Points, in no order, along strands that fork and pass close to each other.
In the rows, zero is written as 128.
Points whose rows are less than 113 apart are linked; no others are. Some points are linked to none.
z77: [193 134  90  93  70  61 129 159 140 112 112 124 103 157 114 180 112 124
 156 135 136 107 104 155 149 112 108]
z710: [127 127 149 167 113 135  97 114 199 179 143 161 139 158  79 143 184 144
 122  66  93  96 184 125 159 107 158]
z342: [193 136 108 118 111 101 149 133 177 132  84 181 156 177 119 143 104 123
 122 151  71 158 106 137 102 122 103]
z288: [128 137 147 131  99  91 135 165 194 115 104 175 143 138 152 153 155 115
 127 149  92 152 121 144  89 131 149]
z986: [144 139 149  98 135 109 168 141 144 115  71 148  96 184 130 172 106  62
 141 124 131 130  86 132 115 176 136]
z132: [141 157 139 103 170 131 164 131  65 139 133 102  93 108 117 146 109  81
 137 168 167 128 109 117 145 142 118]
z778: [150 110 124 157 104 125 105 118 155 176 172 139 150  82  99 108 149 153
 106 149  56 105 185  89 149 104 170]
z878: [ 87 149  94 114 134 118 135 129 156 122 165 124 127  96  98 108 143 116
  68 132 223 102 107 121 137 151 151]
z175: [147 146  78 118 138 159  94 159  55  96  95 108 170  82 139  66 149 133
 126 154 116 106 109 158 131 119  84]
z779: [102 133 150 155 166 166  95  99 113 176 117 151 157 162 125  72 123 169
 110  69 103 120 110 126  82 106 132]
z70: [119 108 143 120 111  99 150 161 167  93 145 123 117 141 140 201 140 101
 103 161 191 122 122  91 110 150 158]
z200: [112 132 156 116 187 165 118 108  93 120 130 105 123 177 151 154  99 182
 142 135 166 160 125 126  80 132  87]
z823: [156 160 176  96 131 105 130 106 117 186  93 123 130  75 119 170 102  80
 126 112 138 104 112 133 110 160 154]
z696: [136 158 129 104 113  97 111 149 112 138 131  96 104  96 144 149 127 121
 142 138 186 138 106 182 143 138  73]
z831: [133 110  90 143 132 114 151 135 138 101 126  81 115 185 122 146  95 126
 119 162 181 152  96 143 168 181  80]
z659: [146 152 157 133 108 127 146  89 120 178 113 193 137 158 130 114 122 123
 157 100  80 164  97 140  86 113 103]
z123: [106 120  93 172 115 145  80 166 122 161 160 175 161 112  68  67 130 153
 122  66 124  84 150  82 130 109 158]
z354: [100 102 167 111 141 154 116  86  88 153 134 101 135 123 133 182 127 173
 146 106 159 129 146 118 111  93 128]
z298: [133 138 155 140 129  92 110 113 150 199 142 105 145  94 106 148 115 131
  97 132 105 119 173 125 151 160 174]
z621: [140 150 132 102  98 102 130 161 118 109 124 104 113  90 166  95 160 107
 141 118 162 138 115 184 159 138  70]
z858: [151 112  60 129 107 111 181 140 196  76  80 123 111 215 141 161 126 114
 153 125  76 160 128 126 176 119 130]
z616: [ 92 109 163 113 181 177  96  77 100 108 168 146 145 127 123 164 129 181
 155 121 124 110 203  66 115  99 157]
z988: [131  87 124 179 123 134 137  70 115 191 137  90 132 137  98 163 110 145
 116 104 119 127 170 130 167 135 158]
z101: [112 121 141 151  97 119 167 145 160  67 147 194 117 136 134 124 180 100
 111 117 119 130 106 113 116 127 162]
z460: [113 145 163  97 107 110 130 158 178  96 127 102 136  83 153  50 157 109
  77 146 134 121 134 155 129 157  92]
z942: [134 121  98 150 149 130 163 125 195  78  82  98 120 192 128 141 106 120
 100 121 107 186 115 152 144 178 121]
z540: [146 138 131 121 114 131 164 147 123 104  94 169 133 125 126  98 150  91
  86 172  77 105  93 117 156 141 124]
z389: [112 144 117 155 162 147 113 160  65 100 133 158 148  88 116  40 137 113
 122 113 119  93 115 122  96 103 159]
z212: [ 89 142  94 131 126 116 142 140 172 109 162 156 147 120 110 122 145 148
  67 117 192  95 119 113 131 145 175]
z296: [179  98  94 192 139 165 159  76 106 151 156 164 132 158 101 119 114 126
 116 115 106 161 120  75 114 121 129]
z263: [124 144 144  75 170 138 121  85  92 142 143  84 117  46 126 174 105 123
 165 150 157 137 175 151 121 121 110]
z752: [138 134 179 136  87 117 138  80 129 192 121 200 136 121 118 139 151 109
 152  96  76 150 125 130  96 105 138]
z458: [128 179  94  84 161 132  86 115  85 132 104  96 149  68 150 127 151 153
 147 148 146 136 120 201 119 125  70]
z639: [121 104 121 114  83 103 164 162 170  59 108 150  97 181 152 192 152  93
 164 140 115 161 125 129 135 136 137]
z938: [104 127 176 112 109 103 124 162 211 129 118 178 151 126 158 137 160 145
  95 142  93 132 123 125  81 107 155]
z977: [ 95 136 137 144 110 131 161 149 152  48 141 166 121 109 123  96 177  94
  85 100 136  95 109 117 148 132 173]
z881: [112 134 179 107  96 111 119 147 183 140 141 180 149  99 144 116 165 148
  68 109 112 110 120 118  96 120 151]
z441: [ 88  99 107  96 172 182  84  75  78 118 162 108 153  89 113 155 136 179
 139 115 139  90 180  97 114 101 151]
z269: [151  81 141 134 127 141 131  96 154 173 149  97 114 176 100 191 111 140
  86  87 171 132 166  70 125 143 143]
z324: [145 164 176  84 125 109 135 122  97 155 117 118 104  67 140 158 130  84
 141 107 173 128 122 148  98 125 130]
z226: [ 90 119 145 135 161 174 102  69  98 166 130 135 138 116 113 134 165 149
 147  52 106 102 163 148 130  82 164]
z819: [151 139  90  95 158 152  94 147  64  59 136 128 144  65 162 113 176 135
 165 121 123 107 162 139  87 139  88]
z705: [146 147 154 123  92 108 132 150  91 121 136 165  81 102 157 142 134 120
 170 100 131 162 117 169 112 106 115]
z348: [122 105 158 104  86 140 159 158 115  52 156 133  90  99 159 115 171  93
 118 122 186 129 115 111 144 130 108]
z928: [125 150 124 133 147 131 104 158  61  94 171 117  92 120 160 140 119 162
 202 138 146 159 151 152 127 124 104]
z71: [119 141 113 140 166 156 110 164  51  73 126 153 128 101 155  80 162  99
 152 121 102 117 112 126 105 111 138]
z116: [129 114 145 165 147 151 105  99 141 150 107 166 156 177 137  62 110 152
 115  85  96 165  82 139  72 130  97]
z926: [115 156  84 106 187 147 103 102  62 117 150  92 124 109 125 147 121 158
 161 181 147 136 147 147 124 154  99]
z270: [158 136  83 134 119 125 170 160 211  95  79 144 137 202 135 128 135 103
 162 167  71 185 121 140 134  95 128]
z93: [160  85  81 211 132 152 125  79 110 150 163 146 160 150 108 100 110 136
 120  95 121 136 116  78 107 119 134]
z131: [142 120 143 133 140 116 194 133 127 109 111 165  82 189 132 150 122  69
 131 130 122 155  98 112 119 152 139]
z948: [159 101  57 103  83  88 160 144 180  83  84 130 119 206 138 165 131 120
 153 128 100 115 101 132 189 112 118]
z244: [100 102 157 152 132 136 100 132 194 155 172 170 143 156 128  74 129 173
 103 126  74 112 109 100  89 135 133]
z964: [164  70 140 154 124 145 115  69 192 171 100 114 133 175  72 191 162  98
 109  84  93 126 180 130 135 123 152]
z347: [103 116  88 172  96 152  82 129 101 155 156 130 153 112  73  95 144 169
 119  50 153  78 162 112 149 106 162]
z979: [ 53 105 119 134 133 171 124 124 101  54 120  83 111 165 153 109 147 133
 146 115 168 131  93 120 153 145 107]
z890: [119 133 100 184 133 140 153 137  84 109 179 139 108 131 114 102 122 129
 101 134 166 110 111 106 129 138 162]
z906: [167 129 141 108 113 121 130 162 156 151 154 154 121  74 130 121 134 141
 107 194  41 122 144 102 107 116 141]
z163: [105 112 149 127 100 145 143 161 102  47 133 139  97  99 176  97 182 106
 138  90 164 125 115 134 131 123 117]
z842: [180 135 121 112 129 109 144 120 184 150  72 162 156 182 127 176 101 104
 120 131  86 157 119 129  73 137 125]
z280: [ 84 144 154 151 152 129 152 152 178  86 125 123 116 161 131  95 121 122
 112 175  59 141 124 128 146 165 158]
z776: [122 130 135 103  99  71 136 168 157 102 119 123  77 177 150 169 105 107
 171 115 164 152 105 167 139 169 109]
z954: [171 160 123 134 116  77 155 159 116 126 129 140 108 121 135 139 119  97
 133 160 125 135 118 153 163 155 127]
z669: [147 114 179 104 108 119 127  77 120 182  86 126 129  84 102 193 122  71
 135 100 121  88 138 116 137 144 175]
z66: [ 90 152 121 153 123 117  86 112 127 207 152 104 152 107  88  68 125 185
  91 111 150  97 161 136 153 154 165]
z702: [119 102 128 165 128 117 128  81 101 183 163  71 121 121 108 176  79 160
 126 130 180 144 157 128 152 148 132]
z176: [ 84 154 140 119 161 152 112 116  92 151 146 135 144  99 135 109 154 161
 110  79 167 106 127 130  96 114 155]
z542: [ 94 120 153 100 106 135 117 162 178  66 140 112 126  88 136  38 149 135
  75 137 108  91 130 133 123 160 128]
z299: [137 136 155 120 165 131 155 148 192 162 106 160 141 164 123 133 122  96
 123 199  56 136 120  97  87 117 161]
z580: [ 90 119 152 152 102 136 117 158 110  73 148 154 109 109 161  99 161 132
 123  79 162 125 100 149 100 121 141]
z236: [108 122 134 179 133 133 112 100  74 163 168 123 119 104 148 135 119 160
 170  96 130 153 163 151 119 114 158]
z392: [142 104 165 114 164 159 139 103 105 141 119 106 114 179 129 162  75 157
 127 107 166 178 128 108  79 125 103]
z97: [128  69 171 115 102 135 133  75 126 178 100 113 120 122  94 198 120  73
 142  97 128  88 154 104 148 134 172]
z743: [ 95 118 132 123 120 143 118 178 187  68 156 144 139  92 114  49 140 144
  78 158  94  81 132 109 120 132 156]
z444: [164 149 100 112  96 130 108 162  99 114 109 104 159  73 141  52 126 130
 103 162 115 107 113 162 147 133  67]
z259: [109 174 110  90 162 138 100 103 100 149 123  93 157  49 136  99 154 140
 113 143 162 125 142 178  92 129  99]
z184: [135 137 159 136 131 106 143 141 103 140 153 110  90 159 127 165  72 128
 157 151 183 159 135 119 131 157 118]
z853: [140 140  76  46 122  87 136 131 123 136  96  86 103 113 159 104 133  83
 161 123 158 101  84 144 202 110  85]
z760: [154 155  72 148 155 152 113 122  39  97 134 132 131 120 123 138 100 157
 185 153  93 126 125 152 128 104  96]
z206: [102 161 133  90 148 149 125 126 109 140 150 126 128  79 125  92 159 129
  98  80 202  93 128 137  98 111 148]
z564: [196 129  89 113  62  71 136 134 154 124 123 156 107 179 101 199  99 116
 172 130 102 136 123 139 105  98 120]
z96: [143 160 165 104 136 133 152 135 105 139 109 156 138  95 123  82 136 107
  72 149 109  93  97 125 127 125 133]
z380: [139 154 139  95 108  76 106 166 128 118 127  99  70 150 147 153 108 125
 192 126 187 139 104 170 146 132  90]
z552: [109 149 189  79 149 138 106 142 104 109 146 104 109 112 148 150 133 126
 140 176 201 142 148 111 112 110  90]
z930: [121 140  85 130 114  81 143 168 178  85  95 104 133 151 147 127 130 129
 145 159  94 138 122 163 202 159 114]
z609: [ 81 106 121  95  90 120 145 130 152  89 118  78 103 139 155 141 142 109
 154 126 167 143  92 121 201 154  77]
z567: [160 140 127 133  75  92 133 177 142  89 136 127 117  76 168  88 154 112
 124 116 145 147 144 176 145 144  89]
z630: [ 81 156 177  86 177 148  99 124 108 107 156 116 131 134 134 142 140 151
 124 166 210 130 145  83 103 113 115]
z260: [147  99 147 106 102 105 138  99  99 132 121  97 110 108 102 191  40 144
 201 154 145 129 164 147 158  76 117]
z847: [134 104 131 183 109 132 102  87 138 193 163 132 155 108  83 103 136 139
 122 132  55 109 178 110 166 113 164]
z650: [162 142 167 129  93 113 130 126 129 168 144 167 130  72 115 102 108 130
 121 167  40 131 137 118 129 115 122]
z355: [112 115 120 102 113 146  95 177 198 146 180 178 158  92 104  87 145 176
  85 108  98  73 155  84 116 102 157]
z440: [165 151 111  57 113  76 130 148 129 136  79 104  99 125 146 127 130  80
 154 120 145 103  84 160 184 137  92]
z14: [105 141  98 164 148 140 105 162  84 122 156 165 152  96  92  59 125 129
 124  73 146  83 126  96 110  89 176]
z157: [138 138 138 141 164 129 178 131 198 120 102 180 137 186 121 133 134  93
 102 161  75 157 120 100  94 132 169]
z58: [ 92 150 176 112 131 136  93 146 109 142 127 137 137 101 148  61 126 165
 104 122 111 117  98 163  93 130 116]
z443: [173 136 110 137 129 134 161 118  76 129 104 139 117 171 123 139 100 134
 138 138 124 135  87 144 126 115  90]
z888: [129 106 168 112  95 106 135 138 150 139 158 123 122 136 120 205 111 123
 106 143 193 109 130  68 110 147 146]
z895: [104 147 151 157 164 130 153 144 150 117 137 145 121 150 116  71 115 124
  82 170  72 119 117 125 134 166 155]
z113: [129 108 128 109  95  85 161 157 172  80 107 125  75 205 143 180 110 110
 171 118 141 163 119 136 145 154 117]
z231: [ 81 152 149 121 170 170 108 108  97 169 124 152 152 126 127 107 151 159
 116  61 128  90 123 127  98  94 159]
z514: [120  76 121 204 118 144  91  79 125 177 154 129 150 117  80  81 145 130
 143 117  74 106 178 144 181  94 155]
z880: [ 93 114 134 161 128 127 132 117 132 141 159 122 130 166 141 125 115 173
  94  84 190 129 105 128  95 145 137]
z408: [150 129 146 145 129 154 140  67 106 166 113 168 130 161 137 129 113 137
 177  78  95 180 106 150  76 103  95]
z358: [104 113 164 113 125 159  86 112 117 201 157 129 112  83  88  67 125 168
 113 105  64  80 165 121 136 115 153]
z970: [137 136 111 130 117 134 155 152 104  89  93 160 125 123 141  68 148  89
 129 146  65 111  95 124 186 133 119]
z763: [ 86  86 173 144 141 153 109  61 112 177 113 136 127 127 117 138 173 135
 163  66  90 111 167 171 145  75 161]
z801: [140 134 149 114 152 129 151 165 164 146 146 159 116 110 130 125 132 124
 113 212  46 113 137  94  98 109 161]
z211: [172 126 140 145 161 127 129  83 209 199 129 161 139 174 118 132 153 110
 119 101  90 183 153  89  96 137 159]
z428: [100 145 165 112 174 166  87 105  91  88 161 131 154 139 129 148 130 178
 132 158 161 127 179  69 103 118 128]
z585: [ 98 112 111 167 125 129 116 117 155 150 157 140 155 167 117 107 127 186
  67  64 162 120 122 122 104 149 153]
z180: [133 107 113 180 104 122 128 133 148 103 126 165 164 151 138 111 133 141
  91 135  97 134  94 130 108 135 113]
z769: [132 126 104 201 153 122 119 128 165 158 172 150 154 155 117  89 104 157
  94 161  83 143 146 105 118 146 157]
z883: [139 131 145 119 107 106 129 134 174 174 111 171 155 121 131 197 166 100
 113 119 112 119 147  92  89 104 190]
z274: [150 122  76 154 119 140 135 168  64  87 111 149 121 136 151  84 134 106
 169 132  91 121  84 128 175 110 106]
z42: [131 117 103 150 148 104 138 138 198 128 100  95 182 167 142 169 121 148
  77 152 151 138 116 139  99 149 143]
z332: [ 91 108  83 121 157 171  81  89  72 126 149 102 167  62 103 126 159 176
 138  87 147  85 180 123 112  98 159]
z589: [159 149 123  46 136 121 104 126 101 137  95  89 106 142 109 178  91  91
 169 169 187 102  90 123 141 118  61]
z904: [105 153 148 162 136 124 117 113  77 161 172 114 108  63 141 119 125 145
 153  91 153 148 168 152 117 122 165]
z518: [130 151 124  84 168 137 161 149  66 117 112 114  76 145 152 133 128  86
 173 162 142 129 106 117 178 134 102]
z281: [177  83  81 158 149 127 134 107 184 159 126 125 149 172 128 180 117 144
  66 103 142 178 138  94 101 134 138]
z940: [127 129  99  91 124 134 132 161 101  84 133  97 100  93 192  90 165 108
 175 115 175 146 140 162 151 128  69]
z150: [138 130 142  99  99  92 100  88 134 173 130  73 131  47 110 187  80  89
 150 130 191 126 125 154 122 148 107]
z379: [170 123 111 130  94 106 116 142 173 160  89 124 168 141 142 242 110 112
 150 139 134 127 137 118  82 138 158]
z287: [181 123 115 159 131 135 178  96  92 147 143 155 112 164 110 156  92 116
 136 138 110 156 115 108 119 115 117]
z455: [125 128 117 144 129 130 157 115 193  76  69 122 129 197 131 105 122 128
 113 116  42 177 111 143 146 157 105]
z931: [160 141 124 102 111  97 125 125  86 127 138  85  95  82 116 171  77 143
 192 147 156 136 144 166 155  89 101]
z403: [132 112 104 161 135 140 148 125 173  79  86 136 144 188 121  69 106 126
 112 145  43 147  95 128 153 160  92]
z413: [132  75 142 123 190 190 112  52 101 145 121 115 129 160 130 170  92 171
 157 106 104 170 176 111 105 104 105]
z731: [109 129 133 124 124 107 100  97 111 180 155  65 127  87 110 172  90 124
 138 148 203 147 134 137 128 143 111]
z577: [122 171 153  88 154 133 138 153  95 131  77 130 123 113 157  72 136 116
 135 149  98 120  98 175 161 143  95]
z859: [141 144 112 147 112  97 141 180 166 104 140 123 158  91 139 129 153 124
  79 189 133 124 143 128 137 134 152]
z770: [ 93 128  91 131 125 166  69 118  98 162 133 113 168  67  87  76 151 171
 126  54 151  81 181 135 139  94 160]
z506: [140 160 168  55 132 115  80 144 128 120 103 100 104 120 112 162  89  72
 179 182 198 124 134 110 135 102  66]
z404: [ 92 163 118 113 142 124  89  95 104 187 136  82 151  62 119  85 137 148
 107 141 177 131 138 170 107 134 128]
z934: [122  89 129 147 152 164 166 113 124  77 124 114  95 196 133 122  97 132
  92 127 166 159  98 104 123 146 109]
z591: [130 108 118 133 106 142  91 167 191 169 194 145 145  85 113 106 156 179
 109 145  78  93 181  80 115  78 161]
z69: [136 135 200  94 135 131 101 109 111 129 100 105 145 163 122 185  56 149
 179 143 164 160 172 106 111  99 103]
z449: [172 118 138 147 108 115 164 104 117 159 134 159 101 152 106 194  94 112
 146 128 118 157 127  94 109 136 134]
z405: [132 131 143 152  77 105 111 188 140  81 124 161 118  93 174  63 153 128
 142 116 100 152 126 168 141 131 105]
z676: [ 97 153 119 150 126 122  87 110  97 187 140  91 167  93 112  83 116 181
  92 135 160 117 134 153 120 147 136]
z714: [128 140 167 135 120 150 120 106 109 163 151 159 133  60 121  77 151 127
 125  67 109 101 170 124 123  83 170]
z108: [104 149 137 138 167 143 133 121 123 190 135 151 137 143  96  66 106 155
  78 120 107  83 125 103 128 147 165]
z378: [109 130 147 159 135 146 117 115  70 117 166 134  99 125 151 158 101 167
 185 122 135 162 149 139  98 107 110]
z649: [ 64 127 125 153 126 157 137 129 100  66  90  98 121 162 159  93 147 122
 157  87 108 139  91 146 166 156 113]
z102: [101 137 121 147 154 135 104 131 148 198 156 132 148 157  89  63 111 190
  82 115 113  91 158 104 143 159 163]
z2: [155 127  74  85 144 153  82 137  60  63 142 119 144  77 151 142 146 157
 177 157 123 116 147 123 120 120  68]
z844: [177 102 136 113  81  95 136  89 114 137 124 112 101 151  81 194  30 136
 191 136 135 130 147 139 132  82 107]
z980: [104 129 152 146 156 123 149 192 196 100 118 102 118 149 142 121 125 125
 133 202  76 155 135 135 130 115 170]
z826: [124 101 175 120 122 124 134 110 133 156 152 108 117 162 111 180  95 129
 106 120 199 112 130  63 112 137 137]
z424: [108 123 149 145 149 142 112 115 205 172 158 176 146 182 124  97 143 163
  95 108  88 123 136  96  97 127 153]
z797: [127  62 139 145 181 191 135  51  84 162 138  94 122 160  99 158 103 151
 142 110 134 128 185  98 139  91 139]
z952: [188 103 113 103  65  89 130  84 144 145 113 134 107 166  83 213  47 117
 183 118 104 137 146 130 103  99 125]
z584: [100 130 126 159 134 156 146 136 105  77  96 141 109 187 159  91 135 116
 159  94 108 143  88 153 137 138 107]
z446: [129 146 103  65 151 130 122 131 107 135  86  81 114 158 131 159 100  92
 155 153 184 109  66 149 155 126  57]
z860: [ 83 100 153 121 144 146 104 146 153 153 174 152 106 127 126  70 104 178
 102 135  66  90  96 112  87 150 135]
z193: [151 115  90 166 164 117 136 132 198 154 117 112 170 168 136 163 115 151
  66 130 135 161 142 118 103 145 162]
z450: [127 155 158 122 138 133 138 117  83 135 180 107  98  46 146 125 140 126
 146 101 176 142 181 145 104 108 148]
z947: [151 136 145 160  95  89 134  96 115 173 134 135 120 112 126 164  79 146
 172 106 106 156 135 172 130 115 122]
z474: [ 82 125 114 142  99 130 118 154 158  79 105  88 144 139 128  67 131 145
 124 158  46 120 118 119 193 177 110]
z865: [111 123 116 124 119 100 145 165 192  78 105 102 133 133 146 198 158  81
 117 160 159 130 114 136 133 154 165]
z748: [146 125 164 117  73 102 144 116 148 161 119 193 141  95 122 175 159 106
 121  99 104 134 130 111  89 105 160]
z426: [158 140 107 136 111 101 134 190 166 105 113 132 157 100 147 119 135 138
 101 204  79 133 127 139 157 130 122]
z869: [125 120 138 171 142 154 130 119 113  90 102 174 138 183 145  63 126 109
 146  95  85 151  73 146  87 118  99]
z20: [ 59 108 123 100 125 148 133 124 120  85 116  69 111 153 151 129 146 116
 148 144 186 139  96 123 185 135  76]
z81: [144 144  82 148 139 155 106 125  37 116 115 128 172  90 125 109 122 156
 145 149 104 115 114 148 112 107 114]
z913: [ 97 145 146 119 133 107 145 131 126 121 119 114 114 126 132 136 137  87
  96 141 178 124  83 146 125 174 128]
z576: [169 141 108 110  96 116 126 169 132 118 124 114 155  73 135  71 124 131
  84 193  97 113 128 139 155 147  85]
z806: [100 147 137 161 165 136 140 134 118 128 143 159 129 149 105  38 105 133
  80 142  98  98 103 114 127 162 168]
z402: [124 126 137 131  86  97 160 166 168  85 118 180 117 136 151 162 173  94
 128 142 107 150 122 137 119 127 149]
z146: [129 175 128 111 178 137 148 102  58 158 126 108 115  89 119 134 128 110
 120 159 158 121 105 138 131 139 136]
z562: [ 67 118 138 139 158 146 130 118 114 111 147 116 123 172 142 112 123 162
 109 103 203 125  92 140  91 138 139]
z431: [179 120 117 121 146 117 142 115 203 174  97 164 136 178 132 177 123  88
 129 105  99 197 142 108  57 139 158]
z194: [146 141 105 117 129 126 110 165  73  91 165 101  85  90 165 119 139 135
 188 145 168 152 152 151 153 119  83]
z313: [138 140 169 105 121 142 139  91  95 176  94 122 147  50 126 132 120 119
 129 108  99 125 144 146 131  90 140]
z361: [141 160  96 124 169 139  99 162  58  76 132 144 120  92 167  98 157 130
 174 123  91 129 142 158 108 129 113]
z924: [107 149  93 109 103  74 145 153 196  93  81  77 125 150 149 159 136 117
 164 133 107 137 129 137 209 163 132]
z317: [130 176 124 151 144 100 141 144 104 137 165 123 117  72 122  64 133 112
  92 159 147 125 143 143 145 169 151]
z79: [123 146 116 136 123 108 128 149 169 163 160 142 154 114 118 155 155 150
  72 105 153  90 147 103 131 139 186]
z351: [183 149 102  99  88  65 108 166 172 126  92 133 155 133 131 187 114 126
 134 160 120 118 117 164 135 126 121]
z306: [142 132 162 162 147 113 126  94 183 196 132 165 137 174 127 128 142 136
 105  88  94 160 145 116  97 143 143]
z698: [ 41 129 153 126 143 165 138 120 113  63 135  96 104 162 138 107 149 135
 120 101 191 122  86 141 124 148 133]
z87: [151 126 140  82 152 141 146  77  88 146 106  95 138  22 139 158 114 106
 153 126 133 127 163 170 125  96 122]
z247: [132 147 201  76 112 126  94 132 121 131 117 106 119 111 117 170  91  90
 154 167 209 139 135  91 110 115  92]
z29: [136 143 116  90 143 172 136 146  92  81 120 110 140  77 163  60 187  90
 112 117 167  97 126 142 105 119  94]
z812: [ 97 151  74  73 160 129 131 131 100 120  95  86 126 110 167  92 152 105
 170 140 150 130  96 157 203 132  81]
z497: [101 126 132 116 110 136 114 161 184 105 151 190 155  95 116  72 145 153
  73 104 114  79 126  97 109 106 156]
z674: [139 151 147 121 137 112 125 152 179 176 122 147 153 108 121 173 150 113
  95 135 113 101 158  87 108 112 199]
z164: [108 144  70 100 152 156 114 140  70 101  94  88 146 120 143  92 150 124
 133 163 148 116  82 153 164 135  77]
z173: [149 138 137 162 148 123 191 114 155 125 132 194 110 173 126 132 131  83
 119 135  97 160 109 102 103 142 161]
z660: [128 104  85 159 128 151 137 159  60  80 134 118 114 168 146 104 118 125
 173 147 139 122 103 114 166 129  97]
z139: [116 155 117  99 134 133 131 122 144 134 145 115 134  74 119  70 155  99
  66 110 216 105 127 143 109 129 118]
z433: [117  81 179 139 129 155 143  57 136 180 107 148 113 159  75 148 177  92
 148  61  98 111 154 147 149  99 160]
z182: [153  81  82 192 111 158 129 141  70  80 143 137 134 163 128 113  99 142
 130 142 141 137 103 111 125 117  87]
z593: [123  90  88 188  92 136 149 155 139  45 144 146 118 155 140 133 140 121
 119 147 128 139 108 109 165 140 133]
z839: [180 123  93 127 112 113 164 131 130 112  82 163 125 190 123 125 105 117
 123 136  94 128  79 146 147 126  86]
z566: [102 139 111 103 190 152 108 115  83 104 137 104 126 162 151 150 118 178
 151 168 161 138 113 138 101 145  84]
z905: [169 136 125  62 110  99 164 154  86 114 104 133  79 154 134 140 129  85
 173 136 140 118  96 130 176 126 107]
z314: [115 139 102 181 135 115 155 157 106  97 164 135 114 118 129  95 138 112
  99 159 147 123 118 124 159 169 162]
z822: [132 117 102 174 148 162 139 111  57 143 174 114 126 137 104 133 103 155
 115 143 168 119 132  87 118 126 151]
z341: [134 105 153 167 112 123  98  89 190 187 126 124 144 150  94 167 170 137
 106  86  80 114 177 134 145 115 157]
z167: [175 154 113 125  98  98  97 164 174 157  76 104 180 110 143 204  96 122
 139 170 112 122 133 137  93 120 152]
z337: [124 100 150  88  87 124 139 158 140  75 146 103  93  97 151 134 161  84
 127 146 211 137 126 110 148 127  89]
z188: [117 123  97 140 110 104 129 177 165  85 113 112 144 132 151  94 129 144
 125 184  70 131 122 141 191 164 119]
z453: [131  80 121 168 142 169 139  56 103 178 144  99 126 154  85 154 123 143
 105  84 127 112 159 105 162 110 152]
z481: [149 177 139 149 128  84 143 150 103 149 156 123 109  64 127 106 118 112
 127 150 139 149 143 160 149 164 129]
z925: [152  68 160 134 113 136 139  54 145 180 102 131 112 163  83 195 141  74
 144  84  95 125 161 109 128 120 166]
z228: [ 87 118 102 129  89 131 135 141 137  64 112  91 136  96 146  85 184  96
 107 119 146 119 101 129 185 155 110]
z632: [127 145 124 144 123 121 153 186 201 101  92 133 129 171 143 119 133 113
 161 198  67 169 139 144 134  90 150]
z161: [156 136  71 102 152 147  91 146  53  71 140 121 129 128 143 140 135 170
 183 163 116 111 126 132 147 112  75]
z52: [125 172 116  84 174 128 101 104  74 131 154  84 109  76 127 166 111 133
 163 179 166 151 160 146 121 130  88]
z492: [120  97 120 142 138 144 153 127 117  92 141  92 109 185 128 131  99 135
 108 161 196 147 102 118 141 168  95]
z631: [111 151 147  93 116 113 135 141 165 109 120 103 137  75 144  71 173  82
  74 119 176 115 123 157 126 157 109]
z991: [113 134 162 164  90 107 108 168 123  99 140 186 127 105 157  78 151 131
 130 101 103 145 107 159  98 123 128]
z573: [143  85 161 125 150 150 158 117 131 116 127 138  96 189 139 138  85 135
  99 104 176 188 108  91  90 138 112]
z85: [178 114  63  75  68  61 139 154 153  93  91 122 110 170 132 165 128 105
 151 137 122  97  94 132 178 105 113]
z240: [ 98 105 153 117 128 149  83 130 120 183 173 132 116  89 104  60 112 186
 109 116  68  84 134 109 103 133 133]
z627: [162 117 118 140 104 100 142 112 145 158 120 137 134 145 119 221  97 109
 132 127 123 140 141 103 105 143 150]
z785: [ 86 129  96 108  83 100 165 121 168  91 102  72 111 148 143 170 134 113
 169 106 128 146 110 106 211 164 115]
z13: [151 152 167 117 115 130 138 118  91 166 110 163 140  82 126 110 121 120
  97 130  89 117 111 123 120 111 125]
z973: [169  78 114 154 138 135 128  81 171 178 138 114 124 173 112 178 135 145
  73  62 142 158 148  84 116 137 147]
z728: [141 103 127 125 162 176 118  55 101 140 117 144 133 152 136 166 101 174
 186  91  95 174 139 140  75  85  95]
z920: [122 145 110 137 123 110 137 191 180  92 102  92 155 115 154 167 154  88
 108 187 164 138 122 138 133 125 175]
z447: [126 103  76 203 155 161 109 105  56 138 162 121 150 141 106 106 107 152
 130 110 139 119 132  91  99 105 141]
z556: [101 110 171 130 123 171  84 104 131 193 133 142 134 106  67  70 150 150
 121  84  66  68 167 128 166  91 142]
z762: [129 115  81 149 135 108 146 147 184  97 105  90 148 176 137 170 106 130
  96 153 149 155 107 155 141 179 113]

A fork is a point with three links, a tip a point with one. Leave the first point through the second and follow the links. Name the first fork or tip that comes.
z621; z567: z337
z556; z358: z287
z87; z263: z762
z980; z280: z458
z332; z770: z175
z986; z131: z13
z193; z281: z426
z797; z413: z139
z904; z236: z621

Follow the links from the first point to the second, and from the first to the third. Name the last point that the two ways share.
z270; z342; z931: z77
z952; z306; z317: z287
z424; z564; z93: z287
z542; z698; z964: z231
z236; z337; z977: z621
